Each row is a point on a landscape with many valleys, with its height.
From any point a ball rolls to the lowest of the 2 points nearest to it. It stops when none of these is lower. Distance is the straight distance between rows; heights are no part of it.
bufo: [  6 -20  50 -43  26   9 -38 -46  27   9  -1  -2 -18  -7  50  18 -61  35
 -11 -31 -33 -16  30  19   4 -57  28  26   3   4  21  -8  25  56]  height 4.13
pigip: [-27  13 -26 -32 -21  -5  52 -12  34 -37   6  10  10 -50  11  10 -43 -61
  24  33 -42  49 -13  25  10  -4 -26   6  10   4  22   7 -72 -22]  height 2.56
duru: [ 13  -9 -18 -23 -30  15  45 -21 -34   0 -29   5 -40  26   9 -93  61  -1
 -14 -12  -5 -30  -8  14   7 -13   9 -12 -10  33 -42  38  -3 -37]  height 2.10
pufi: [-16  31 -40 -41 -36 -30  24  56 -20  25   3  36  13 -39  12 -20  32 -14
 -24 -27   8  27  -5  -6  -8  10 -10 -10 -26 -46  24  -2  17  -2]  height 1.37
labin: [ -7  24   5  -4  -6 -26  16 -73  49 -41 -57  39 -33 -30  -2 -54 -16 -17
  28  16 -29 -29  -3   2  20   1  -7 -29  55  -1 -30  39 -69 -39]  height 3.82
mag: [ 11  17   5  64   4 -11 -38  19   3 -32  19   5  29 -21  10   1  17  11
  -3  11   5 -10  31  16  -4  37 -33 -81  -1 -89  -3  16 -30  32]  height 4.88
ritel: [-12 -11   8 -27   2  55  24  -7   7 -27  25 -16  -8  26 -55 -29  10 -20
  14 -73 -25 -18  12 -41 -20  83  19   8  -3  23 -31  21  -2 -46]  height 5.42
sudi: [ 57  36  21  10  22 -15   2 -54  47 -12 -25  14 -21  -6  14 -53  20 -26
 -15   9  -7  -1 -35  10  53 -69 -13  -6   2 -34  -9  43 -18  12]  height 2.46
pumek: [ 18  22 -41 -29 -19 -36  13  15  11  17  18   9 -21 -19 -61 -77  -9 -51
  -1  22 -41  22 -64  -3  26  77 -22  46  29 -39  10  21  11 -45]  height 2.29
dod: [ 10 -57  33  58  47  55 -34 -37  -5  16  -1 -47  -8  53  17  -4 -27  61
  20  -1 -31  10   9 -33  -5 -15  25  40   0  99   7 -21   7 -25]  height 2.03
Gamu: [ 49  20   1  25  -1  39  12  10   4 -39   6 -45  22 -22 -33  59  11 -65
  14  -8  42 -44  18 -13 -10  36  12 -19  -3 -31 -33   1   4  57]  height 4.86
Lita: [-13  30  -3  23 -24  25 -35  26   6 -16  21  17  21 -55 -27 -12   4 -27
 -18  32 -11  39 -23  11  -9  13 -22 -31 -57 -73   2  11  -8 -35]  height 5.09
tege: [ -3 -45   8  17 -17  76 -15 -19 -43 -22 -19 -19 -12  46  27  25  49  14
  23  23  24 -39  42  22 -35 -66  15 -41  -9  15 -16  -2 -12  19]  height 4.98
kufi: [-23 -41 -12   1  -5   3 -33  10 -28  34  20 -10  -8  24  -2 -10 -21  45
  19 -36  -3  -2  20 -38 -43  44  25  -3 -10  57  -3 -37  25 -50]  height 2.15
bof: [  3 -13  23 -62  14  12 -42 -57  55  36   8   3 -21  -5  65  16 -58  34
 -29 -20 -22  26  24 -11 -18 -63  12  27 -40   2  24 -19  -1  10]  height 4.49
zes: [  2  24 -17 -10 -51 -33  52  43 -28  15 -19  -5 -14 -39 -32 -18   9 -13
 -35  69  -3 -20 -30  20 -31  21   3 -44  -1   3 -58  32  30 -10]  height 1.49
vaziv: [ -4 -10 -12 -41 -26  49 -18   4  -7 -15   8  22  10 -30  18  22 -14   7
  -5 -32 -18  40 -10 -13   9 -50  -6  15 -58   2  16 -54 -24  -4]  height 4.06
Gulez: [-37 -11 -11   9  -9 -41 -14  26   1  41   9  15 -12   9 -31 -41 -18  48
   3 -29 -12 -17   0 -10 -34  64  12 -20  -1   3 -14   6  50 -48]  height 2.54
nogaz: [-45 -19   4 -25  19 -44 -21  15  27  33   7  37  24   4  32  61 -22  47
 -16 -61  31  37  13  -5  10 -28 -12  22 -38 -41  62 -19  14  -9]  height 6.29
Kisi: [ -3  22   5  38  19 -61 -65  25   8 -19  11  13   5  -4   6  -5  -2  20
 -11  35  20 -10  64  36 -32  79 -20 -85 -15 -78  -6  37 -12   5]  height 5.04
Visut: [-36  11 -23 -22 -19 -14 -75  49 -39 -14   1  38  21 -24 -14  36  15  20
   0  14  46 -41  58  32 -68  29   1 -64 -28 -55  -1  -1  35   7]  height 2.06
Led: [ 16   0  42  13  31  28 -43 -23 -20 -12  -4   2 -10   3  31  10 -38  26
 -20   2 -30 -34  12  40  10 -46  35  19  41   7   4  -5  24  62]  height 3.72
zenud: [-35   8 -28  10 -18 -80  52  23   3  21 -55  48 -24 -14   9 -33  30  16
  14  38  11  13 -37  12  24   1 -26 -21  -1  -9  22  47   1 -39]  height 6.88
bame: [   1   21   23  -36   14   17  -31  -53   44   49    5   17   -8   -6
   24   14  -26   45  -10   -6    4   39  -32  -46   13 -100  -18   34
  -40   31   32  -50  -27    0]  height 4.84
Nudo: [-25 -14 -44 -54 -16 -13  -3  42   7  72  11  33  12 -33  10   8 -32  46
 -43 -35 -23  71 -49 -39  39   6  -4 104 -12 -17  84 -39   1  -9]  height 5.10
nik: [-27  30  31  -8 -49 -20  36  29  -3  70  34 -27  37 -39   4  72 -19  38
 -32  59  34  20 -31  -9 -18 -33 -13 -15 -21 -54   6 -24   9  27]  height 3.61
Gome: [ -7  39  -2 -10 -28   5   0  11 -12  63  16  13   4   1 -22  50  39  63
  -3  -8  65 -12 -47 -47  11 -95 -11  20 -16  19  -2 -58  11  23]  height 5.34
kenun: [   7   26   12   22  -35   -6  -27   51    8    4   20  -12   52  -66
   13   75  -20   27  -29    7    2   20   10   17   -3   32  -24  -10
  -25 -103   12  -29   13   60]  height 4.42
sig: [ 32   1  -1  40  13  -9 -45   5  -1  41  27  10   1  25  29 -33   7  26
 -25 -19  16  16  30  -9   9   7  14 -11  -9 -47  10 -12  16   5]  height 3.77
fesav: [ 30  38   6  35   4 -21  39  -6 -16 -44 -51  -4  12   9 -40   2  53 -49
   4  26  75 -62  18  13  -3  46   3 -40  18  36 -63  53   6 -20]  height 4.95
lafaf: [ -1  24 -15  30  -3 -19   0 -18  -9 -35 -60  21   7 -10 -41  14  27  -4
  23  20  73 -79  34   0 -27  13  12 -62  34  31 -60   8  -4 -12]  height 5.16
sofu: [-17 -29 -29 -27  -5 -57  -7  25   8  79  17   9 -20   9   4 -10 -40  38
 -10  13 -43  40 -57 -29  32  14 -15  87  15 -17  76   4  22 -19]  height 4.92
ledo: [ 43   6  17  18  23  39 -32  -7  -4 -16  40 -42   5  32 -20  48  19 -45
   5  -7  38 -24  29  -4 -18   9  24  -1 -23 -20 -12  -1  25  28]  height 4.66
vune: [ 19 -42  41  18  55 -12   1 -40  57  27   2 -44 -25  42  29 -22 -36  38
  26 -44 -51 -11  12 -15  12  29  20  42  20  15  21  34  47  10]  height 4.30
nal: [  0 -24   3 -20  47  26 -18 -47  21 -13 -56   7 -22  -8  23  -7 -32  15
  29 -41 -30  -3  14 -36  -9 -14  20  45  18  98   3 -50  -1   8]  height 3.01
gozel: [  0  34 -26  -9 -45   2  54  21  -9 -26 -18  11 -14 -52 -44 -47  11 -23
   6  27 -23  -9 -41  12   8  37  -5 -17   4  18 -37  21  -5 -39]  height 1.77
zage: [-53 -45 -19 -25 -21  35 -54  27 -28   3  19  14  31   2 -15  37 -28  36
   3 -39   8   8  41   7 -54  34 -10 -22 -78 -10  20 -18  41 -56]  height 0.92
tif: [-42  30 -28 -48 -44  -4 -42  60 -41  17  12  55  20 -36 -15 -16  21  11
 -24 -16   7  -3  19   8 -43   0  -3 -59 -39 -66  16  -7  30  -2]  height 1.81
Rezi: [-45  18 -26 -33  21 -65  -8  36  34  16 -13  74  35 -39  -1  39 -31  -4
 -17 -31  16  34 -13   1  17   5 -29  14 -25 -62  70   2   3 -16]  height 6.53
kimed: [ 10 -11  27  52  26 -20 -37  -7   4  64   4  12  -3  61  11 -33  14 107
  -5 -17  11   3 -21 -39  50 -68   3  47  12  20  32 -26  44 -19]  height 2.13
Dopa: [ -3 -39   5   0  25 -27 -48 -22 -18  13  23  24 -31  54  -6 -68 -41  38
   8  -7 -60 -10 -33  14  55 -13  11  46  76 -12  30   9   0 -12]  height 4.60
kudor: [ -1 -10  -3 -12  14  -2  66   2  -1 -16   1  -7  16  15  29  -2  33 -11
  28 -56  -9  33 -22  -5  55 -41 -22  41  29   6  37 -36 -19  35]  height 4.20
mesap: [-14 -27  26 -27 -23  27 -43   9  33  16  29 -23  26 -11  18  75 -37  72
 -12 -69  -7 -11  40   0 -12   7 -17 -12 -59 -81  12 -23  33  30]  height 5.46
tidus: [ -3 -22  38  39  40  55 -41 -34 -31 -23   0   9  -7  35  19 -15 -20   8
 -19  28 -51   8 -13  34  18 -55  29  44  38  40  15  -2 -11  15]  height 4.12
Lav: [ 17  13 -19  31 -36  30  20  31 -60  -3  20  -8  44  -8 -22  24  32   1
   1  -1  18 -43 -13  -5  27 -55   6 -20  54  -9 -34 -52 -27  59]  height 5.72
Putu: [  0  40 -43 -38 -15  48  41  30 -32 -62  -6  18  -3 -18 -23  21  54 -46
  39  -7   6  17  -7   1  10  -3 -12  14 -29  88 -10 -35 -51  -3]  height 4.69
bober: [ 10  -4  18  25 -10 -13  46  12  -8 -33  -7  -8  24 -12  27  29  23  -8
  12   4  11 -20   4  18  23 -14  -2 -43  16 -26  -9  30  -4  49]  height 5.57
Nafa: [ -9  14  31  30  -1 -47   7  40  -2 -11  38 -31  45 -26  16  92 -46  27
 -30  33  12   1  21  30   0  13 -19 -39  34 -74   8  -6  -5  90]  height 4.76
Nomom: [ 16  25 -19 -13 -51 -55  28  55 -48  -8 -42   7  14 -35  -7  -1  28 -17
 -24  73  44 -47  16  29 -35  27   4 -79  13 -15 -53  40  38  25]  height 1.21
far: [ 39  13 -17  -5 -19 -40  21  19 -41  18 -21 -21   8   4 -11  17  44 -16
 -21  52  73 -68  30  25 -38 -11  20 -46  24  11 -64  15  47  45]  height 0.76
tol: [-18  -3  -8 -16  -6 -48  72  15 -26  -5   5  -4  -1  -1  26   0  -6 -47
  -2  57 -15  35 -18  50  30 -19  -6  26  48   0  19  14 -16  22]  height 1.80
lem: [ -8 -12  23  18 -19   2  22  25 -44  22  27 -30  14  15  24  34   7  -7
 -12  39  15  -1  -6  29  -9 -28  12 -10  10  -2 -12  -8   7  33]  height 5.32
tigi: [ 20 -29  25   4  20 -32   5 -21  58  30  24 -35  -5  16  31   2 -28  12
   6 -52 -18  20   4  -9  10  41  -6  17 -23 -36  24  14  33  12]  height 4.68
begi: [ -3  13 -13   7 -17  16   6  14   3 -29  -9  13  10 -63  26  36 -40 -31
   9  36 -17  32  -3  35  16 -22   3   3   2  -9  15 -16 -42   4]  height 3.04
satev: [-28 -22  -2  20 -27  65  25  16 -23 -34 -14 -25   2 -21 -27  37 -11 -25
  13  17  -5 -23  29  14 -40  82  26 -33   5  18 -35  15 -16 -18]  height 4.65
bama: [ 34  16  -6 -26 -16  -7  42  -2 -36   3 -26 -14  -7   4  -1 -10  46 -28
  -9   6  38 -79   4  15 -21 -40  27 -24  35  60 -62  16  22  39]  height 1.22
fenin: [-14  -5 -16  23  41 -44  -3  -4  -1  20  27   8  -8  34  -3 -17 -17 -27
  13  16  -9  26 -20   0   2  25  -5  44  47  42  19 -16 -15 -31]  height 2.66
somes: [  7   3   0 -15  40   0  49 -25  10   8   4 -19  -7  20  44   4  22 -21
  15 -10 -28  61 -28   4  44 -39 -22  98  15  43  53 -16  -1  42]  height 3.87
nuza: [ -3 -68  21  18  59  46 -20 -53  23 -13 -56 -35 -18  35  31 -24 -46  50
  28 -30 -39   3  40 -35 -11  28  27  51   7 107  14 -17  13 -32]  height 2.53
vog: [ 10  -5   6 -28   9  33 -25 -16   1 -36  -8  -1 -20  -9   6   0 -31 -34
  -4 -29 -13   5  27  -2 -14  32  26  14 -18  16  -2  -4  -4 -12]  height 2.89
Gez: [-30  -8 -29 -49   0  -6  74  -9   9 -16  11   1 -26 -11  24 -17 -18 -59
  27  37 -63  46 -35  24  29 -13 -23  48  37  25  32  11 -54  -7]  height 2.19
Rabe: [ 15 -25  16  42  50 -50 -27 -17  30  35 -18  18 -10  67  22 -37  21  46
   7 -43   8  28   8 -23  57 -33  -5  44   2 -10  58 -24  28  -1]  height 2.83
tel: [ 14   8  22  12 -12 -39  37  20   7 -35  -6  -3  16 -15 -13  15  29  12
   4 -15   5 -39 -17  28  19  11 -25 -61 -18 -73 -16  68  20  44]  height 5.77
bave: [ 31  44 -17  49   1  -7   8  26   0 -16  -3 -14  19 -24 -45  23  24 -39
   7   5  52  -9 -21 -24   3  15  -2 -14   6   6 -33 -30   6  21]  height 4.41
pab: [-14   5 -23   4   3  19  63  23 -21 -35  -2   5  10   7   4  18  48 -13
  43 -33  -3  35 -31  -9  34  -4 -28  26  -2  54  14 -45 -38  -1]  height 4.48
Reto: [ -2   6   2 -38  -2  39  -5   7  -8 -81   9  15   7 -23  -1   5 -22 -50
  -4 -44 -33   5  32  24   7  39  20  -3  -5 -41  14  23 -22  23]  height 2.24
dulep: [  4   2 -24 -42  49 -65  20 -22   9  31   7  12 -36  40   1 -39  13 -42
   7   1 -21  23 -36 -12  29  11 -22  77  41  46  37   2  -4  -9]  height 3.07
roli: [-13 -32   5   3  47  13 -12 -34 -26 -19  -7  12 -27  58  -6 -58  -6   9
  10 -17 -53 -14 -25  17  37 -23   3  53  57  47  21  19  -9 -15]  height 4.43
Mab: [ 27  47 -13  33 -48  51 -10  40 -11 -40  10 -20  34 -61 -41  20   6 -50
  -6  63   3   0  -9  16 -18  21 -10 -48 -35 -48 -37  10  -9  13]  height 4.78
Dem: [ 46 -48  17 -36  52   7 -58 -40  44  13  36 -35 -14  87  24 -91 -47  42
   5 -46 -48  32  31 -65   9 -17  28  65 -26  42  38  -5  13 -27]  height 3.46
dobin: [ 45  18   4  16  10 -21  -2 -50  43 -24 -36  28 -41   4 -16 -68  22 -22
   2   6 -17   0 -47   4  53   8 -23   8  -9 -35  -2  47  -4 -42]  height 1.89
Didu: [-37  10 -13  15 -27 -38 -13  42   0  50  21   9  16 -36 -27  -2 -22  25
 -13  15 -17   1 -32 -15 -32  33  -9 -42   2 -38 -20 -13  25 -23]  height 2.87
vepu: [ 35  -4   8  19 -10   6 -52  29 -24  18  29 -15 -11  33   5  -7  26  27
 -21  -7  31 -36  51  30 -19  26  15 -53 -24 -53 -19   9  41  20]  height 4.11
Doso: [ 19  33 -23 -43 -22 -21  33  18  -8  68  -4  16 -26 -21  11  11  45  -6
 -13  10  23  12 -40 -23 -18 -50   3  15 -14  71  -7 -18   4  20]  height 3.03
Fosif: [-34 -43 -31 -52   4  65 -47  -3 -12 -30   4   8  17   2 -32  16 -19  15
  12 -74   3  16  36 -37 -44  31  -8  15 -76  37   1 -43  -6 -54]  height 1.93
voro: [-16   5  -8 -10   6  -2 -43 -15  25 -22   0  36 -14 -32  -3 -36 -42   3
  -1 -24 -19   5  -2 -17  -8  34   9  -6   1 -13   2  -7 -19 -38]  height 3.30
riz: [ 25 -23  -6  51 -44  54  -2  -9 -39  -3 -11 -45  12  21  -8  39  75   3
  14  56  65 -41   3   9 -10 -67  -1 -32 -23  -6 -38  -2   0  19]  height 5.21
sito: [ 16  47   4  -1  -9 -19   3   0  17  28   4  10   0 -47  25  36 -16 -17
 -23  47  21  30 -24  -4   7 -66  -2   8  -6  -6  18 -21 -23  23]  height 3.55
nuz: [ 25 -35  15  18  30  30  27 -44   6   9  13 -37 -19  77   0 -59  47 -21
   0 -27 -13  -3   1  -6  14 -30  -5 -11  10  33 -36  18 -27 -14]  height 2.63
nozi: [ 32  29  14  50 -19  14  -6   6  -5   9 -11 -15  11  -8 -17  72  38  -4
  13  75  58 -20 -31   3  -8 -71   2 -14 -23  20 -24  -7  21  17]  height 5.48
nim: [  -4   38   -3   30  -15  -32  -14   55    6  -15   31   -3   55  -58
  -10   24    5   -6  -18   10    2   12    8   11  -10   45  -52  -57
  -20 -113   12   13   11   42]  height 4.67
sazer: [-11  35 -29 -23 -56  58   2  55 -29 -26   8  33  13 -46 -26  18  24  -4
   7   1  -3  16 -28  -3  -3 -34   0 -11 -44  -5   5 -30  -6  -6]  height 4.38
zug: [ -1 -13  10 -11 -12  56  11 -20  19 -47 -17  -4  11 -46  34  64 -39 -11
  19 -12 -23  17  16  15  10 -46   3  -6 -26  -3   6 -17 -32  31]  height 3.56
Vug: [ -3  57 -44   8 -12  -5   4  40  25  12  14  35  26 -62 -18 -27  20 -57
 -13  28   3  70 -27 -20   3  13 -44  -5 -39 -52  27   7 -39 -41]  height 5.29
mip: [  1 -61  38 -27   5  64  52 -27  11 -33 -39 -33 -22  21  57   8  14 -12
  10 -33 -12   5  47  14 -17 -31  15 -24 -35   8   6  26  -8  26]  height 4.56
guge: [-18  -4 -24 -36 -17  36   6   6  -6 -54  25   3  36 -27  11   4 -24 -60
 -10 -50 -16  23  56  26 -16 100 -11 -10 -22 -53   5   9 -25 -14]  height 1.52
Lur: [  35  -13    8   10   16   -9  -29  -51   33    2  -19    9  -49   57
  -16 -100   17    5   -1  -19  -10    3   -6    0   38   25   -1   12
  -11  -28    2   50    9  -68]  height 1.36
Botu: [  5 -22  19 -18 -18  91  28 -31 -36 -30   5 -29  -6  32  19   1  45 -19
   3  -7 -10 -14  12  13 -10 -76   9 -16 -28  30 -22   5 -22  18]  height 4.80
Mibo: [ -3  12   9  -8  10 -12 -41 -56  31 -22 -13  42 -33   7 -26 -79 -36  -5
   6   1 -29 -12 -12 -18   6  37  13   5  45  -6 -20  17 -57 -61]  height 3.59
Vul: [ 16  12  11  50  15   5 -34   2 -13 -46  -8 -34  24  -4  -8  50  -8 -30
   3  61  37 -46  63  22 -32  56  23 -69  31 -26 -31  29 -30  37]  height 4.01
zager: [ 12 -37  -5  33 -10   4  59 -18 -17  12 -15 -14  -3  43  -1 -63  55   4
  -8  -7 -19 -31 -32  26  43 -43 -26 -15  33  14 -53  37 -15 -13]  height 2.31
kemit: [-28  27  -6 -30 -11 -80  28   9  31 -17 -28  48 -19 -31 -13 -32  -3 -10
   3   3  -4  -5 -22  16   3  26 -16 -32  11 -40   9  53  12 -17]  height 6.81
zon: [ 30  25   7  38  27 -19 -21  -6   6 -32  17 -20  12  -1 -20  -5 -17 -52
 -19  43  26 -32  23  14 -15  34  20 -38  50 -13 -59  14 -29  18]  height 3.60
rar: [ -8  15  26  36  52  -2 -20 -38  18  -1 -18 -10   9  -8  13  78 -36 -21
  21  45  30  -9  17   7 -39 -37   8  11  28  65   4 -26   5  31]  height 4.10
Daru: [ 21   9  -9  30 -36  13 -26  23 -16 -51   1 -40  31 -34 -16  63  16 -39
   9  89  51 -26  37  16 -49  20  -4 -70 -18 -52 -28  25  -9  36]  height 4.44
Pama: [  7  29 -34 -45 -14 -33  16  31 -13  48  15  12 -22 -26 -21 -14   6 -18
 -20  10  -7  12 -36 -26 -14  17  10  36  -6  58 -15 -19   3  -9]  height 2.77
bosi: [ 38  12 -18 -48 -14  12   5 -10 -36  25 -16  -7 -34   5  13 -10  54 -14
  -1  -1  39 -27  18  -7 -40 -33  30  12 -23  70 -29  -5  29  10]  height 1.60
lasu: [ -2 -11   5   1  -2  40 -15  10 -37 -38 -20 -39 -11  11  -3  55  -2 -30
  13  42  40 -56  78  25 -60  73  47 -26  17  22 -30  26   7  15]  height 4.39
nipo: [-25 -29  17  24  -3   4  33  10 -34 -10   4 -27 -23  13 -14 -15 -29 -21
 -21  54 -46  -8 -15  42  -8  41  24  -3  48  42 -39  34 -16 -16]  height 1.16
Divum: [ 38  37  35  19  10  -5 -35 -43  32  22   0  17 -13 -16  39 -12 -19   6
 -27  23  -6   7 -19   0  18 -95  14   4   8 -27   2  -3 -14  31]  height 3.08
pagi: [-52 -41 -17  26  11 -42  -1  40 -20  27  20   4   5   5   9   7 -38   7
   7  19 -18  41  -9  16  -5  58  -3  27   3   7  36 -19   2 -40]  height 2.17
mub: [ 25  25 -19  53  12 -38  26  31  -6  -9 -23 -10   2  -1 -54   1  34 -22
   2   5  49 -21 -10  -5  -5  70   5  -4  10  49 -43  -2  35 -33]  height 4.72
vapug: [ 10 -13  26  -3  24   3  33 -42  30  -3   1 -25 -19  61 -13 -34  32 -23
   5 -49  22 -68  55 -10 -14  34  19 -57  34   8 -48  51   8   5]  height 5.03
Ganem: [-16  17 -42   2 -28 -23  20  21  21  45 -41  43 -38 -32  12 -39  31  14
  -9  20  -6  40 -41 -25  16 -24 -28   4 -24  -3  31 -10 -15 -48]  height 6.94
pumiz: [ 30  15  -1  51  48 -37 -10 -13  -8  13  11  -8  -9  23 -13 -31   3 -36
 -18  40  20 -11 -14  22   7   7   7   4  45  22 -22  16   2  -9]  height 3.14
babep: [-16  10  46  25 -16  -3  18  39 -38  16  76 -43  46  13 -19  62 -24   9
 -28  28  18  13 -20  23  12  -3 -11   3  29 -62  -5 -27  22  61]  height 5.07
vedut: [-55 -54 -32   0 -10  -1 -24  34 -37  28  37   6  24  11  17  17 -32  29
  -5 -27  -8  28  30  -2 -37  45   0   7 -27  15  23 -37  12 -51]  height 1.69
Piz: [-21  -6  11  14  49  -5  66 -36  -4 -52 -55  15  -9  25  27 -20  33 -33
  37   8  -5   6  -5  31  25 -32 -17  26  33  51  19  36 -16   7]  height 3.93
leso: [  3  27 -57 -27  -4 -54  27  37  10  50  19  -5 -27 -39 -39 -27 -36 -30
 -11  42 -34  36 -68 -29   5  67 -14  62  35  27   8 -13   6 -26]  height 2.52
Fuso: [-18  17  14  38 -39 -20 -10  43   1  79  63 -32  22 -16 -43  35 -20  58
 -22  45  18   5 -44 -33 -23   2  -7 -11  -7 -27 -15 -38  38   3]  height 3.21
dusi: [-10  18  19  16 -58  36  12  15   5  35  26 -28  42 -53  21  93 -16  32
 -21   1  23  43 -10  -8  11  -8 -13  22 -52 -63  16 -43   1  19]  height 4.03
zit: [-33 -38   2  -1 -21 -26  68  24 -41   4   8 -13 -27  35   3 -35  12 -19
   0  46 -36  12 -34  50  17  13 -11   7  30   5  -3  46   1 -15]  height 1.46
Vup: [-21 -22 -42 -52 -27  -1  20  28 -14 -14  -3  26  19 -26  41 -16   8 -29
 -16 -47  -9  50  34  18  -8  52 -12  11 -35 -41  36   5 -12 -26]  height 0.79
Movoz: [-10 -32  34   8  37   9  52 -51  26 -38 -58  -9 -12  25  43  -8  18   1
  29 -28 -10   0  30  13   2 -33  -4 -18   4  28   7  26  -1  23]  height 4.27
gizep: [ 13   1  -3 -73 -23 -20  21  -6 -20  23  -4  17 -41   7  20 -51  35 -17
 -11 -21  13 -28  26  14 -37   7  31  -2 -26  37 -24  26  26  -9]  height 1.88
bafa: [ -5 -12   0 -15  70 -10  39 -53  22 -21 -30   4 -23  38  34 -22   3 -49
  34   0 -42  44 -18  17  32 -18 -33  89  38  51  55  12 -10   9]  height 3.50
Fulis: [ 57  39 -18  59  -3 -12   3  11 -15 -32   6 -29  49 -21 -57   6  17 -57
 -14  48  41 -38  -5 -10  20  -5  -7 -49  50  -8 -73   0 -29  26]  height 4.00
Det: [   1   27   17  -48  -13   33  -37  -20   22   64    4   17   -7    8
    8   39   34   75  -17  -29   53   29  -24  -77   14 -103  -14   39
  -53   23   35  -67  -12   13]  height 5.11
kolir: [  3   9  29  30  38 -18  13 -68  54 -16 -37   2 -25   2   6 -22 -32 -17
  17  26 -27 -27   2  19  11  -1   7 -28  66   8 -20  49 -30   1]  height 4.08
vogis: [ 25 -52  31  -9  56  -8 -32 -28  50   7   6 -41 -16  66   3 -46 -53  53
  24 -85 -45   4  24 -53  24  24  21  69  -2  34  45  14  52 -19]  height 3.92
Narav: [ 26 -44  28   9  40  34 -18 -49  20  26  27 -35 -29  87  30 -80  13  14
   2 -24 -33  28  20 -24  12 -21   8  28 -18  34   9   8   5 -23]  height 3.00
pifu: [-32  25 -16   3 -33 -29 -31  51 -48 -36 -20  38  33 -41 -19   6  32  11
  -8  54  34 -37  38  36 -55  34  -9 -95 -15 -51 -28  39  14   4]  height 1.62
Pepep: [ 19   1 -17  22  15 -20 -21 -14  22  18 -11  20 -12  15  27 -38  23  12
  -3 -40   2  33  -6 -36  38 -15 -10  17  -3 -27  31 -36 -12  -2]  height 3.37
pumol: [-34  16   3 -24  18 -82  18  -3  43  -3 -11  49  -3  -6 -13   9 -32 -17
  23  -3 -14  20 -45   8  34  -8 -29  10   9 -46  51  33   1  -7]  height 6.71
gatop: [ -9  29 -13   1 -56  22  20  19 -25  26  40 -14  40 -13 -11  43  34  17
  13 -14  41 -13 -26 -30  11 -69 -12 -18   2 -11 -20 -60 -15  37]  height 5.55
pifod: [  0 -17  22 -41  23  17  22 -49  40 -30   5 -13 -21  65 -27 -57  18 -17
   5 -91  -7 -27  49 -40   0  60  26 -14  25  12 -26  26 -19 -28]  height 5.24
Sim: [ 32 -25  42  66  38  37 -67 -42   1  33  12 -17  -2  60   8 -11   1  79
   2   7  -1 -16   9  -6  15 -59  32  26   5  44   1 -25  40  -5]  height 1.24
pozu: [ 14  18 -28  -5 -31  -1   9  12  -4  -8  -7  10 -18 -15 -68 -84  20 -12
  -2  -7 -37 -13 -43 -21  16  92  -3  30  19   5 -30  22  17 -61]  height 2.05
puz: [ 17  39 -51 -17 -55  57  19  42 -46 -74 -27  33  12 -44 -23  14  47 -31
  33  24  16 -12   3   4  -1 -23  12 -18 -18  49 -15 -28 -22  -4]  height 4.61
Zoz: [-47 -23  26  13 -17  -2  40  21 -16 -32 -16 -10  -2 -11 -21   1 -27  12
  -3  51 -44 -33 -16  51 -12  40   7 -72  42 -12 -33  56 -24   3]  height 1.56
rig: [  1  16  -3  39  57  -1   0 -38  28   4 -38   1   1 -13  16  34 -16  -9
  39   9   4  15  -6 -19 -10 -20  -6  40  21  93  10 -44 -14  -6]  height 3.52
meni: [ 15 -31  32   6  15  -2  -9   1  49   6  23 -34  20   2  18  50 -31  38
   9 -86  -5  -4  29  -7   5  55 -12  -7 -39 -67  14  -4  39  37]  height 5.08
Nabif: [-15 -46   1 -60  15  74 -45 -29  17 -65 -26   7  -4   4 -22   8 -48  21
  13 -55 -34  26   7 -36  -9   0  11  26 -65  52   8 -36 -40 -45]  height 2.62
fep: [ 12 -13  15  14  27  52  -6 -36   7 -10  -2 -31 -12  50 -34   5  12 -10
  12 -29  19 -80  23 -14 -20  -9  30 -30  41  45 -52  15  -2  16]  height 4.79
suv: [-14  -1  26  20  39 -12 -19 -42  25  -6 -30  -6 -28   3  10  23 -42  -3
  15  21   2 -36  30  15 -39   6  29 -23  38  48 -18  10  -2  -3]  height 4.45
sel: [-44   5   7 -47 -14   4 -34  36 -17  52  29  39  29   5  17  63   5  54
 -41 -32  50  40   3 -16  -2 -58  -6  32 -53 -32  61 -57  10   1]  height 6.03
resib: [-13 -22  17 -40 -35  39 -45  10  -7  39  47 -11  25  14   6  55  -9  56
 -14 -66  25   7  14 -31 -14 -29  -1  16 -61 -39  21 -57  38   8]  height 5.76
sasar: [-26 -33 -14 -16   8 -22 -51   6 -14  23  38  21 -16  14   3 -29 -71  31
   0  11 -59  39 -45 -10  29   4  -2  83  30  -4  61  -3 -12 -35]  height 4.77

For each start below, name the point where the ball stops.
puz: nipo
Rezi: far
suv: Vup
vogis: far
Pama: far

Call two points neighbours if one is among the 2 nearest of the other. Go from one point of each pair to the other, from neighbour to neighbour, staying as low as possible. Name the highest point that can't be avoided.
Lur, Sim: suv
Vup, Lur: Mibo
far, Led: Lav
Vup, zage: vog
nipo, Lur: sito
Vup, far: Visut
